A landscape with many peaks, sampled at points; each row gives a point and its height.
A climber steps from a point to the highest of its 2 nearest points, and stops where none of them is higher. Distance is the straight distance between rows; heights are no part of it.
q915 h=330: [112 151 120 149 150 184  69 116 126 136 110  97 188 112 151 136 169 146
 176 158 146 120  43 125 152 130  92 195 141 128 151 157 122 133 130 141
  71 135 130 127 153 110]
q281 h=49: [146 146 142 139 141 118 165 106 139 100 110 142 100 137 109 113  78 135
  62 144 122 110 192 130 133 161 116  79 121 131 120 122 164 101 105 110
 153 141 119 107 115 136]
q222 h=260: [105 156 124 119 148 173  61 127 106 149 122 110 152 122 148  94 165 153
 179  99 119  81  35  99 115  89 134 181 149 147 153 134 128  76 177 146
 100 125 132 158 108 125]
q259 h=130: [105 142 104 140 108 122 153 135 118 105  89 128 112 140 118 163  92 112
 101 161 167  78 154 147  94 171 111  94 164 148 117 128 124 172  85  88
 143 114 120 128 136  91]
q462 h=382: [ 80 132  81 123 115 108 105 159  96 124 115  80 143 120 151 160 130 101
 164 153 151  79  70 154 105 143 125 161 169 147 142 139  79 190  99 112
 120  90 141 128 149  74]
q775 h=196: [ 88 100 146 155 105  96 166 142 113  86  99 182  75 194 106 107 137 120
 101 130 121  86 216 113 121 164 167  77 128 145 117 134 144 117 106 109
 181 119  94 191 104  84]
q599 h=250: [ 80 127 139 126 136 160 104 120 112 126 115 147 153 188 153 118 182 155
 143 109 134 112 133 103 109 138 122 146 144 127 132 147 151  94 137 145
 136 127 112 177  94  95]
q129 h=136: [168 196 177 132 151 158 116  91 128 132  68 108 150 119 109  79 109 160
  74 152 119 106 125 111 177  98  97 119 116 124 134  96 175  62 147 117
  87 156 133 119 109 147]
q380 h=228: [101 151 147 101 131 168  85 106 107 161  93 149 140 188 148  89 180 169
 124  90 113  92 118  78 118 105 123 134 136 141 126 116 185  39 177 125
 136 128 104 188  82 110]
q216 h=175: [159 128 179 109 126 126 129 127 117 132 102 148  96 142  95  61 137 151
  90  95  86 134 185 104 144  78 148  98  99 119 116 106 169  39 159 126
 164 124 114 157  84 153]
q245 h=394: [ 93 134  76 112 115 104 113 155 100 141 124  69 133  92 160 185 122 100
 180 154 157  90  59 159 117 152 115 166 168 149 132 128  64 214  99  95
 118  97 144 109 164  78]
q818 h=137: [ 97 124  81 109 100  82 158 172  98 110 122  89 100  80 119 155  79  62
 144 138 156  52 115 160  90 135 144  91 159 150 117 120  81 187 104  89
 162 100 135 122 141  86]
q298 h=515: [122 102 172 132 111 145 125 105 132 128 153 158 154 190 136 122 194 162
 133  94 112 161 159 112 142 141 159 138 105  86 134 135 147  97 126 160
 151 122 122 184  95 112]
q639 h=209: [168 104 128 113 123  75 192 134 147  98 161 152  69  89  96 133  69  97
 103 121 113 149 204 134 102 137 141  51 111 108 100 113 124 141 131 121
 173 143 127  91 121 161]
q982 h=700: [ 87 134 138 152 131 163 131 112 111 140  87 134 151 206 155 159 166 180
 106 156 150 122 170 123 132 169  97 142 139 130 129 149 152 150  85 132
 115 125 106 164 125  84]
q888 h=601: [148 124 155 125 138 174  87 108 142 148 174 142 171 131 128 118 186 173
 179  99 102 160  83 114 121 108 133 182 126 116 139 148 119  83 149 169
 124 125 138 168 124 164]
q139 h=176: [195 147 152 111 144 101 147 121 150 119 157 123 115  79 107 106  73 130
  91 113 116 180 144 122 140  98 138  86 105 104 118 104 147 106 157 135
 125 163 154  69 131 187]
q5 h=117: [104 170 131 146 146 134 126 122 102  91  41 139  77 166 115  86  90 110
  49 163 127  32 167 128 123 155  87 101 146 170 112 112 167 107 100  80
 126 130 111 139  83  91]
q896 h=518: [ 77  90  88 120 110  74 131 172 105 108 138 119 108 121 135 122 121  72
 162 111 118  96 117 155  80 106 165 138 123 152 140 130  85 135 133 146
 159  88 124 139 135 112]
q432 h=168: [158 146 168 108 129 140 118 132 123 129  84 131 109 133 100  58 132 147
  96 111  97 114 158 109 139  70 131 115 108 132 115 102 169  46 157 126
 140 124 127 141  83 160]
q489 h=294: [145 131 122 136 137 160 123 106 151 151 154 108 165 148 148 169 152 162
 138 150 131 184 120 125 155 164 103 168 109  97 134 143 140 158 110 142
  99 141 137 103 161 153]
q193 h=564: [127 101 158 106 121 146  91 119 124 145 161 162 137 139 128  93 179 144
 159  80 101 141 108 103 114  93 158 159 120 124 134 136 134  67 172 161
 140 118 119 181 106 147]
q839 h=579: [102  84 129 124 119 159 118 131 126 149 167 158 159 217 157 157 206 164
 170 111 121 161 115 111 153 165 132 184 131 107 140 144 118 153 108 145
 117 119 106 189 117 116]
q402 h=320: [150 124 121 120 138 144 117 121 158 140 168 121 156 132 132 161 154 153
 155 127 118 192 111 134 144 135 116 164 114  97 132 139 126 139 122 150
 111 131 154 105 147 171]
q343 h=527: [ 89  88 109 122 123  98 115 169 114 117 148 130 120 129 132 114 144  93
 167  99 110 116 106 140  93  97 162 155 122 150 143 140  91 117 141 156
 151  90 129 149 126 128]
q218 h=607: [171 121 130 113 144 111 118 134 168 135 200 128 133  62 110 131 124 121
 153  91 113 190 100 137 128  82 162 148 107 115 129 126 112 115 167 163
 128 144 179  94 154 203]
q339 h=152: [156  84 107 104 112  73 179 147 164 123 188 154  89  95 117 159 123  93
 157 100 118 187 171 141 104 115 154  95 109  91 114 117  93 172 129 152
 161 124 152  97 138 170]
q391 h=531: [122 115 161 125 123 159 107 103 132 133 148 153 157 168 139 115 179 168
 146 102 119 159 139 113 135 138 136 158 122 107 131 144 143  90 135 162
 133 121 126 172 105 133]
q492 h=572: [139 114 120 116 139  89  85 155 128 146 171  99 110  73 112  95 121  93
 177  81  96 122  70 156 121  43 189 166 111 150 147 118  94  96 167 156
 134 110 140 119 139 171]
q731 h=189: [123  99 170 137 116 117 143 125 114 112 109 171  96 184 105  78 150 137
  94  99  96 119 202 102 137 133 176  84  96 113 119 118 167  69 142 120
 185 135  95 179  83 105]
q751 h=546: [106  83 133 143 109 134 149 109 137 153 158 155 139 226 153 176 164 168
 130 132 134 166 160 121 165 194 141 150 122 102 136 143 124 180  90 137
 122 122  99 177 139 111]
q904 h=108: [148 163 159 114 132 150  88 138 124 148  80 105 125 104 116  69 139 143
 124 113 106  97  89 108 129  51 129 153 133 137 131 102 146  53 181 137
  99 129 145 151  90 137]
q728 h=165: [178 120 140 108 133  97 157 118 159 118 181 138 118  87 116 124 100 129
 113 109 115 198 160 126 128 112 150  98 101  96 116 123 130 117 149 156
 150 151 161  81 132 185]
q535 h=135: [ 97 125  91 127 103 107 158 153 107 100 100 113 105 115 118 150  81  82
 115 148 160  65 134 152  87 153 127  96 164 155 119 123  99 161  97  90
 154 102 128 129 135  92]
q973 h=187: [150 122 106 112 129  90 147 142 126 117 135 118 113  74 109 111  66  79
 106 118 129 116 119 145 106 104 134  94 132 140 117 110 122 127 142 106
 135 135 148  79 128 138]
q386 h=251: [ 92 142 113 150 146 178  94 123 115 133  89 100 168 151 154 144 154 134
 145 174 160 111  86 129 126 153  93 175 150 139 140 160 134 160 107 132
  88 125 124 130 147  87]
q609 h=216: [192 122 140 111 135  81 180 116 147 100 166 153  73  92 101 109  69 124
  80 115  96 170 200 126 126 122 150  51  94 101 105 112 144 104 134 128
 161 150 128  81 117 177]
q238 h=529: [161  90 122 112 124 109 137 143 172 137 219 156 135 109 119 152 169 126
 174  81 100 211 128 130 143 112 155 157  93  99 135 133 103 126 135 169
 148 117 160 120 143 186]
q740 h=142: [168 167 154 120 143 108 102 123 149 139 112  99 145  59 109  92  93 131
 113 125 129 142  73 123 164  68 117 140 132 129 131 100 131  81 171 123
  71 153 161  94 135 162]
q4 h=140: [ 88  95  76 108  94  59 166 181 103 113 135 109  91  85 114 142  90  58
 157 120 135  70 130 163  74 120 166  99 133 152 123 117  79 173 111 117
 176  92 129 124 145 114]
q559 h=544: [122  99 133 142 122 141 159 101 147 157 160 137 144 201 154 176 155 183
 113 136 129 184 170 127 174 191 133 143 113  91 130 144 134 175  97 145
 120 127 110 144 147 125]
q759 h=207: [104 117  78 123  83 114 176 158 112 124 114 144  86 153 125 190 105 112
 126 150 191  98 172 150 108 190 117  89 154 142 121 116  99 218  77  77
 150  92 102 141 137 112]
q685 h=537: [ 99  83 112 116 123 109 100 169 114 127 181 133 117 109 130 104 170  93
 205  81  93 121  89 143 103  72 180 171 112 149 161 138  82 108 151 171
 162  87 114 159 130 141]
q652 h=237: [113 154 140 107 133 171  73 112 120 166 106 142 142 163 151  83 176 172
 145  90 107  94  86  78 112  92 123 154 136 140 132 115 169  44 185 144
 123 127 116 186  91 130]
q743 h=441: [103 136  94 121 122 108 127 134 121 126 113  88 146  83 142 159 102  89
 143 152 156 106  80 157 115 143 110 127 162 141 129 130  94 175 116  99
 121 122 151  90 150  88]
q516 h=489: [122 119 131 117 134 142  75 149 112 142 151 120 130 109 131  86 153 127
 174  83 110 108  68 123 109  69 161 174 126 150 153 134 113  80 170 161
 120 109 131 150 115 149]
q902 h=109: [102 176 135 159 162 147 121 108  96 104  37 132 107 174 118  99  97 123
  53 175 138  39 146 123 140 153  81 111 149 174 129 119 176 113 103  91
 108 143 113 130  94  75]
q677 h=199: [ 91  99 117 149  81  81 180 166 128  88 103 178  75 173 101 138 123 105
 125 128 145  99 198 134 107 169 155  70 137 143 112 129 111 162  98 100
 176  82  99 182 120  88]
q865 h=563: [155  94 146 121 130 140 106 135 150 149 206 158 150 111 112 119 184 139
 187  75  93 176  95 126 127  79 164 176 110 123 140 143 103  89 154 177
 150 108 139 159 127 181]
q899 h=549: [127  82 123 118 124 122 103 157 140 138 200 152 137 109 113 118 183 109
 203  78  88 156  84 141 115  72 172 176 112 134 155 146  85 104 148 176
 155  96 129 160 131 165]
q770 h=185: [188 150 141 116 142 105 157 118 143 112 136 125 112 104 108  95  69 128
  76 124 116 150 158 124 141 120 125  78 106 115 116 104 159  95 133 122
 135 156 140  80 123 170]
q847 h=180: [150 144 113 106 135  79 144 133 119 119 136  92 114  35 123 120  57  70
 118 126 135 110  99 157 124 101 110  89 150 142 115 104  96 144 143  92
 116 143 147  63 127 117]
q621 h=580: [ 71 148 127 159 144 156 129 124  94  99  55 143 123 193 139 130 134 153
  78 166 154  58 166 124 108 170  89 111 165 166 123 148 160 134  93 107
 130 131 102 168 115  67]
q323 h=585: [166 128 124 111 141  93 120 135 154 129 179 117 129  55 114 122  97 101
 141  97 122 174  87 142 120  79 155 128 117 122 128 130 112 121 169 145
 127 145 169  77 146 181]
q68 h=248: [101 157 138 118 142 186  68 114 113 155 111 126 156 149 153  95 171 166
 153 105 123  92  64  91 110 105 120 170 145 139 143 132 149  65 178 145
 101 133 124 174 103 119]
q926 h=123: [113 145 119 138 134 120 136 131 107  97  63 141  83 157 105 101  77 103
  70 156 130  45 161 131 112 150 110 100 144 167 112 114 149 115 102  82
 141 125 114 131  99  97]
q233 h=285: [145 135 120 150 145 185 110 103 146 165 138 104 178 140 166 179 151 165
 139 172 138 172 112 114 168 172  97 180 109 112 128 150 147 177 111 138
  73 154 125  99 177 132]
q271 h=516: [127 139 113 152 126 174 149  97 131 177 128 114 148 160 182 204 109 180
 102 185 166 150 158 121 155 203  99 133 126 134 112 148 151 222  89 128
  88 150 101 107 176 108]
q99 h=583: [134  77 133 125 116 147 116 143 144 141 187 162 153 158 130 134 208 132
 192  91 101 174  99 120 135 114 149 179 120 111 144 144 107 123 124 164
 143 104 128 172 115 139]
q766 h=526: [ 99  72 156 123 103 104 129 147 112 119 131 171  98 165 107  80 160 110
 131  87 104 127 165 115 110 103 170 101 106 126 128 126 133  80 152 130
 176 118  95 177 101 116]
q830 h=211: [ 83 118  78 131  89 116 158 159 106 132  99 134 110 173 140 178 115 130
 130 153 186  94 148 147 104 179 113 118 163 153 127 126  97 209  82  88
 136  88 109 151 140  94]
q760 h=372: [ 72 119  92 123 117 109 105 168  96 114 109  98 133 140 154 138 135 100
 160 141 142  80  83 144  89 131 143 158 156 150 143 143  90 155 110 133
 131  89 136 137 129  85]
q355 h=131: [184 173 174 121 146 140 120  90 158 141 145 101 156  83 114 109  99 164
  97 126 119 179 105 109 162 102 128 134 104  96 133 112 159  83 167 153
  94 172 154  93 148 191]
q284 h=506: [118 117 124 119 133 136  91 146 129 131 157 125 149 117 126 116 152 121
 175 100 117 132  79 134 111 103 150 178 127 142 144 149 102 104 146 163
 122 115 142 140 128 151]
q553 h=454: [125 153 104 149 118 178 129 109 127 172 101 104 155 134 177 199 111 157
 111 201 178 133 127 127 152 195  89 136 135 147 113 136 142 227  88 110
  77 153 107 100 179  88]
q542 h=500: [126  80 158 133  90 125 149 130 151 129 170 166 132 191 119 129 188 141
 142  95 103 183 169 113 146 148 173 131  87  85 141 136 137 126 115 164
 163 119 125 178 102 123]
q813 h=62: [134 157 148 140 144 137 126  99 134 120 105 110 163 122 132 130  98 138
  96 166 148 131 123 130 132 147  98 119 129 129 129 132 154 126 118 124
 111 159 134  94 148 125]
q705 h=532: [145 140  95 145 145 163  86 122 147 152 140  91 182  84 156 181 151 128
 171 160 138 167  55 124 168 148  90 183 133 120 135 147 111 185 124 120
  65 147 144  83 187 121]
q276 h=328: [128 135 105 150 140 173 105 115 140 164 115  98 173 142 163 181 145 147
 145 179 156 148  89 128 154 176  91 184 129 128 131 153 133 191 103 126
  68 145 121 109 173 107]
q13 h=517: [ 70  98  80 133  71  82 168 183 100 110 105 150  91 176 131 158 134 100
 155 128 166  91 161 140 102 159 145 104 151 152 123 128  81 190  96  99
 162  55  98 183 128  89]
q286 h=387: [117 149 112 153 129 166 107 110 132 153  86  98 168 124 163 171 127 139
 123 192 175 125 108 132 143 171  80 150 142 140 124 144 141 191  97 113
  78 147 119  99 171  81]
q513 h=535: [110  91 144 113 118 118 120 154 109 123 120 154 109 153 120  77 145 118
 129  93 109 116 154 113 111  93 153 124 116 140 129 123 130  67 161 133
 150 118 109 157  98 133]
q958 h=276: [104 144 116 131 153 162  69 140 107 131 137  98 169 102 145 115 164 135
 193 112 117 101  28 127 119 105 135 188 148 147 163 148 100 106 150 151
  98 118 144 144 131 121]
q526 h=157: [174  99 127 106 127  84 176 131 160 115 189 150  99  95 122 152 121 116
 128 107 113 202 178 134 112 123 146  93 104  82 110 123 112 153 135 156
 159 144 157  77 132 178]
q629 h=565: [140 144 163 124 144 179  97  85 138 142 145 130 173 149 136 119 174 187
 156 114 119 164 114 110 136 124 120 171 112 102 132 144 145  78 146 167
 115 131 139 163 124 153]
q561 h=43: [137 159 153 142 145 129 152 102 121 106  87 141 101 156 107  90  85 141
  55 136 109  93 187 121 145 149 109  89 115 140 113 120 174  78 113 103
 142 136 118 124  99 127]
q757 h=205: [138  95 119 111 120  73 169 145 141 106 147 154  93 107  99 115  82  91
 110 110 110 140 176 133  99 119 152  81 113 128 113 118 124 114 133 114
 164 133 126 107 121 151]
q453 h=344: [141 111 107 127 143 151 110 137 152 143 176 121 172 130 136 156 164 143
 176 124 111 180  81 132 142 133 118 185 121 116 143 144 105 144 119 146
 103 125 152 118 156 169]
q89 h=634: [ 63 146 126 158 139 169 122 124  93 124  67 132 141 208 162 152 167 172
 102 169 160  82 152 119 113 168  82 136 160 153 126 158 156 156  89 118
 111 125 101 175 123  70]
q745 h=233: [ 90 164 156 121 142 173  97  89 101 147  89 151 138 202 148  99 175 178
 107 102 121  90 139  79 129 126 120 116 132 141 123 119 193  52 158 118
 143 143  97 191  75  95]
q108 h=204: [191 118 129 110 130  84 191 125 135  94 159 140  65  58  96 123  47  83
  93 129 117 132 184 138 107 125 136  46 121 103  99 109 118 153 126 110
 159 157 139  69 110 162]
q166 h=600: [122  91 134 125 120 164 107 132 132 146 179 162 163 184 147 140 222 154
 187  95 107 167 105 110 139 140 133 178 125 105 143 142 117 123 118 157
 129 110 121 184 106 126]
q994 h=577: [139 114 139 140 123 134 166  98 156 143 152 126 137 174 142 168 144 171
 102 132 128 192 187 128 162 175 121 114 113  90 119 142 144 151  98 136
 125 133 125 115 142 134]
q659 h=414: [ 89 152  90 107 120  96 118 139 106 136 123  62 142  54 159 175 104  87
 161 158 165  90  65 153 125 145  94 143 172 150 128 124  66 198 104  91
 110 116 138  88 168  72]
q306 h=164: [175 153 145 117 144 103 131 116 139 120 139 111 140  65 118 110  68 114
 101 127 133 162 102 129 143 104 122 104 125 117 121 114 139 113 154 125
 100 162 156  71 139 162]
q377 h=315: [145 135 117 136 146 158  93 128 147 140 163 108 180  91 124 149 162 142
 182 124 119 162  50 134 143 117 123 186 127 118 147 151 108 135 133 153
  97 130 167 116 154 166]
q385 h=141: [ 98  83  82 111 107  47 159 173 108 112 143 108  70  82 104 120  73  47
 147 108 122  80 136 162  77  91 167  94 119 149 125 102  87 150 127 110
 177 104 118 110 141 130]
q163 h=289: [169 154 129 131 134 142 139  98 136 138 119  96 139  35 151 183  98 106
 124 188 165 155 124 144 154 142  70 102 150 105  98 126  92 216 120 107
  93 182 136  44 165 111]
q531 h=219: [ 92 124  87 134 107 135 130 145 118 141  98 111 133 176 149 174 130 132
 134 165 172 108 123 142 111 171 109 147 153 145 131 139 105 200  90 103
 112 103 118 137 147  97]
q349 h=243: [ 79 139 155 120 137 169 102  99 111 134 114 159 153 207 158 121 197 177
 130  96 128 108 137  92 121 145 124 135 136 129 130 137 176  80 141 135
 145 129 103 195  88  84]
q2 h=284: [ 97 146 131 145 150 186  83 115 116 130 103 115 176 147 150 131 166 155
 155 149 146 117  76 120 122 131  95 184 144 128 146 152 139 120 134 144
  92 136 123 142 129 112]
q797 h=560: [ 89  85 139 142 108 157 135 123 124 147 156 168 146 240 159 162 194 176
 147 121 133 143 147 113 158 183 145 165 131 100 144 145 132 180  95 136
 123 121  92 204 121  95]
q852 h=227: [189 134 143 128 141 100 192  94 156  95 148 147  68 109 104 115  68 132
  59 129 101 148 213 127 134 156 131  42 109 103 105 118 149 117 115 115
 166 149 123  83 112 157]
q781 h=119: [170 161 163 112 136 134  89 137 147 150  97  96 136  68  97  75 125 126
 121 114 101 123  82 116 140  34 143 160 124 125 132  91 135  51 180 146
  92 135 161 127 108 156]
q198 h=37: [129 145 159 140 154 139 145 105 114 110  90 148 109 181 121  86 117 152
  63 122 108 106 193 112 152 144 122  96 115 136 117 125 171  66 121 114
 149 136 106 154  86 119]
q53 h=505: [ 85  66 125 140  65  97 163 179 138 123 141 178 104 207 126 140 170 113
 158 111 128 146 162 115 129 148 172 124 123 109 132 132 102 186 110 134
 163  91  98 195 116  97]
q646 h=262: [ 82 135 133 127 148 172  93 120 111 123 104 124 165 171 153 118 164 152
 140 131 142 106 104 115 110 134 107 164 144 138 137 148 141 103 137 145
 109 132 118 159 112 109]
q603 h=129: [170 172 168 119 140 124  90 119 152 154 109  86 151  55 109  85 119 138
 117 118 111 135  62 118 162  48 123 171 133 125 136  93 127  64 178 136
  67 149 162 117 120 157]
q292 h=567: [145 138 117 146 126 164 157  95 139 163 126 105 135 146 164 192 113 166
  98 178 155 167 166 131 155 187  97 113 122 109 117 140 144 208  91 123
  97 150 114  92 170 114]
q51 h=111: [167 210 169 148 158 167 130  68 132 128  67 109 137 127 117  87  97 163
  43 168 125 104 149 118 191 127  86  93 111 124 141 103 189  71 128 115
  89 156 119  98 120 137]
q311 h=148: [142  86 100 110 116  61 171 155 148 120 182 143  84  77 104 139  94  64
 149  95 114 157 165 156  84  92 161  86 106 111 121 115  93 156 152 146
 169 128 142  91 139 166]
q779 h=54: [140 139 138 137 137 125 152 108 137 109 116 127 132 133 124 128  93 135
  87 150 139 133 157 134 125 152 107  95 125 125 120 127 152 121 104 119
 138 146 128  96 138 133]
q671 h=626: [112 141 140 150 146 172 126 100 132 142 106 117 165 180 153 158 149 176
 110 161 147 147 154 125 144 163  98 152 121 115 124 152 155 140  94 139
 105 135 115 135 139 111]
q412 h=193: [ 97  93 160 152 100 114 158 139 119  98 112 180  93 201 107  97 164 127
 107 111 107 111 202 107 123 144 177  84 111 123 132 127 151 100 128 121
 182 131  95 198  89  92]
q977 h=197: [209 133 133 110 140  86 173 126 136 108 152 133  81  50  96 105  50  83
  95 118 111 148 157 143 124  89 133  61 113 106 103  98 135 132 145 113
 139 166 148  56 110 171]
q693 h=392: [169 157 111 138 147 155  97  96 148 146 146  97 170  52 165 174 137 123
 155 161 148 186  81 124 171 142  81 154 124 106 118 135 118 187 132 127
  68 169 147  56 184 132]
q173 h=581: [153 122 152 115 136 159  87 117 140 159 172 146 151 111 122 103 170 154
 169  92  98 150  82 108 118  78 155 180 124 127 136 139 117  67 170 174
 129 124 139 173 117 170]
q98 h=559: [169 119 128 114 139 123 122 134 169 139 207 143 150  90 112 149 156 134
 168  90 106 206 108 127 133  98 151 162 103 110 139 136 102 121 147 173
 132 133 171 104 154 206]
q54 h=252: [180 149 142 130 136 129 173  99 140 109 133 115 100  71 119 156  74 118
  92 167 145 148 176 144 119 153 105  61 137  93 109 121 124 187 100 107
 140 172 137  66 133 136]
q837 h=463: [112 124  99 124 130 109 117 144 128 117 129 101 152 101 140 149 116 102
 148 134 144 122  80 153 108 133 122 146 146 133 137 137 100 154 127 125
 121 114 157 105 145 113]
q974 h=192: [176 123 123 107 129  79 156 149 133 117 142 125  86  59  93  97  57  74
  99 110 106 131 142 148 113  83 139  74 115 128 102  91 132 122 145 103
 138 143 143  70 118 156]
q201 h=594: [138 113 119 113 133  90 106 157 130 135 148 114 112  83 104  95  91  91
 146  89 111 134  95 152 117  56 173 144 105 145 136 118 106  97 162 140
 133 118 149 104 132 162]
q264 h=154: [156 179 168 120 143 146 114 120 131 128  69 116 133 124 100  66 111 147
  82 133 110 101 132 109 149  87 108 118 117 131 125  98 175  53 148 130
 112 135 140 127  96 151]
q183 h=523: [ 62 112  87 137  88  96 156 178  94  89  87 155  84 176 125 136 126  97
 132 140 160  57 163 138  84 156 141  97 165 167 116 138  93 170  96 101
 168  63  96 183 120  72]
q948 h=97: [100 186 137 147 159 155  96 114  88 111  25 116 129 148 130  86 114 120
  72 173 148  42 107 121 158 130  67 112 153 172 137 110 171 101 127  86
  87 152 112 129 103  74]
q229 h=406: [150 116  88 139 148 170 106 130 147 161 171 104 185 118 149 180 160 147
 181 143 119 177  63 123 158 148 106 187 123 116 146 149 106 183 120 134
  76 140 144  99 182 153]
q773 h=127: [103 132 115 144 125 108 154 137 112  98  76 145  95 159 113 129  88 111
  83 155 138  67 174 131 100 169 118  91 151 162 112 131 136 131  90  91
 160 118 112 140 115  95]
q519 h=201: [102 117 112 146  88  85 191 146 130  86 101 174  65 156  98 153 105 111
 110 137 152  95 214 143 110 189 139  61 140 146 108 123 130 162  83  86
 177  92  95 171 121  98]
q322 h=552: [ 70 147 107 154 136 139 129 141  91  96  57 137 103 183 133 127 112 124
  86 163 159  36 147 128  92 158 101 102 173 180 120 145 142 140  98  93
 137 119 107 165 112  67]
q889 h=550: [150 122 109 122 148 103  95 150 145 141 195 107 136  65 115 120 122  99
 185  85 104 143  60 149 129  60 182 173 113 147 147 127  85 111 163 160
 132 119 162 109 150 174]
q205 h=231: [ 90 130 107 141 128 143 110 132 112 125  90 100 152 150 149 152 132 123
 135 162 163 108  96 143 109 146 101 155 155 138 136 149 115 167 105 116
 106 117 134 128 145  93]
q810 h=323: [177 147 120 130 135 150 124  93 144 146 139  93 148  52 162 182 117 113
 142 177 158 181 111 135 161 151  76 130 132  94 103 134 102 214 120 118
  83 178 145  47 178 125]
q716 h=195: [163 128 141 116 125 102 148 140 136 110 111 138  93 118  91  81  78 114
  81 116  97 130 172 130 131 101 139  86  99 133 113 100 158  75 134 110
 148 132 132 100 107 160]
q910 h=512: [ 78  75 100 131  62  79 176 182 119 109 126 168  97 184 130 149 147 102
 161 121 143 125 162 131 116 155 158 114 144 138 125 125  82 194 105 118
 163  60 100 188 126  94]
q26 h=144: [121  87  87 110 119  50 165 163 125 120 164 119  71  66 104 125  80  46
 144  96 110 113 144 163  78  80 165  84 112 128 123 101  89 145 144 120
 169 112 130  94 145 150]
q664 h=293: [126 137 120 136 156 157  76 131 128 139 150  95 182  90 138 130 164 140
 194 121 121 137  32 132 138 106 130 193 137 134 157 149  99 119 143 148
  98 126 155 127 148 145]
q601 h=239: [185 147 144 127 140 114 181  91 149 102 148 129  92  91 114 134  70 133
  70 145 122 149 186 133 124 155 117  49 120  95 112 122 144 139 112 119
 150 164 137  69 126 151]
q142 h=475: [107 120 129 106 124 135  71 153 107 163 145 123 104 121 131  73 176 122
 174  63  93  93  75 113 100  51 162 167 127 153 151 125 128  63 183 152
 140  97 111 170 104 136]
q618 h=548: [116 109 153 109 123 142 100 128 113 137 122 150 121 155 132  87 156 139
 137  88 115 116 126  97 107  97 142 143 124 130 129 129 143  64 165 143
 146 121 111 168  91 135]
q217 h=533: [ 69 133  96 152 112 121 148 158  93  87  68 154  85 182 129 140 120 122
 104 154 166  45 174 135  88 170 117  99 177 177 119 144 117 157  88  90
 160  84 100 185 117  70]
q86 h=182: [144 107 183 124 110 121 137 120 118 133 114 165  97 162  98  66 153 142
  98  87  82 137 191 107 144  97 173  91  91 107 123 111 169  46 154 124
 175 129 101 168  84 133]
q221 h=82: [111 175 146 138 155 154  87  99  90 123  41 111 158 124 139  95 118 131
  94 173 156  66  83 124 168 119  72 132 154 156 142 118 157  94 143 100
  73 155 115 112 119  89]
q483 h=625: [154 137 132 145 132 148 164  90 150 155 134 114 127 156 153 181 123 178
  88 157 135 175 185 131 155 181 103  96 116  95 120 142 153 171  94 133
 118 142 116  98 153 129]
q662 h=621: [147 128 110 109 139  76 119 151 133 133 167 106 115  52 112 114  86  79
 148  94 116 145  85 156 124  63 165 135 118 138 128 116 105 122 169 136
 126 130 166  79 142 158]
q727 h=143: [164 157 168 120 140 136 115 101 138 138 122 110 151 107 110  92  97 158
 100 129 123 153 114 114 150 102 121 135 115 113 127 111 157  76 160 143
 105 157 146 109 125 174]
q460 h=73: [141 179 156 156 154 153 132  81 129 122  92 110 164 114 130 118  98 148
  70 174 144 125 133 125 161 155  88 106 121 124 135 122 179 106 119 117
  96 165 117  83 146 123]
q833 h=203: [107 133  96 144  86 108 190 147 118  97 107 155  63 143 109 177  95 114
 107 144 184  88 206 148 104 200 115  64 148 153 109 116 117 195  71  69
 163  90  99 148 123 107]
q330 h=266: [181 152 143 127 135 144 162  93 133 121 125 107 112  54 133 178  82 105
 106 187 161 151 155 154 148 150  84  75 143  91 101 121 108 218  94  98
 116 184 140  57 147 118]
q381 h=200: [140  95 130 113 117  82 152 150 129 112 126 155  86 123  87  79  99 102
 103 104 100 134 177 133 118  97 153  93 104 139 118 107 137  76 139 115
 162 117 116 123 113 156]
q638 h=483: [110 119 100 128 136 123 108 148 132 122 149 108 152 112 130 141 137 108
 157 122 128 135  78 149 109 123 139 172 135 132 142 145 101 133 134 147
 120 113 158 117 141 133]
q668 h=87: [166 201 167 162 158 163 140  59 134 126  88 110 153  99 134 112  86 155
  48 181 132 119 143 123 185 153  83  87 113 122 139 115 188  99 126 116
  75 177 108  72 147 118]
q929 h=408: [113 145 104 152 144 165  77 119 127 142 116  86 190  84 154 161 152 125
 173 165 144 138  44 133 159 147  91 194 146 134 146 149 107 165 123 120
  70 132 142 100 170 103]
q518 h=498: [107  73 136 128  89 102 152 155 148 124 154 168 122 186 124 140 172 118
 152 107 116 169 166 118 135 144 169 132 109 102 129 131 107 147 111 145
 163 105 120 176 114 115]
q270 h=155: [152 154 147 124 141 121 116 107 139 130 122 106 151  88 114 105  85 131
 105 135 136 144  93 128 147 109 110 127 129 124 136 115 143  99 154 123
  96 160 157  84 139 153]
q922 h=561: [148  84 138 117 112 130 133 134 161 146 207 163 154 148 120 144 190 146
 183  93  96 204 124 124 159 127 149 171  99  96 137 134 112 123 123 166
 145 118 139 154 121 166]

For each start below, name the point where the climber stops.
q233 -> q483
q652 -> q453
q896 -> q888
q677 -> q705
q766 -> q888
q518 -> q982
q668 -> q705
q245 -> q284

Call two points neighbours if one is among the 2 nearest of the other. Go from one point of each pair to the other, from neighbour to neighbour, staying as high as possible. Name the lowest point that can't be avoided.
q453, q166 -> q233
q284, q982 -> q142
q166, q218 -> q238
q284, q453 -> q489
q982, q888 -> q518
q218, q662 -> q323
q166, q483 -> q559
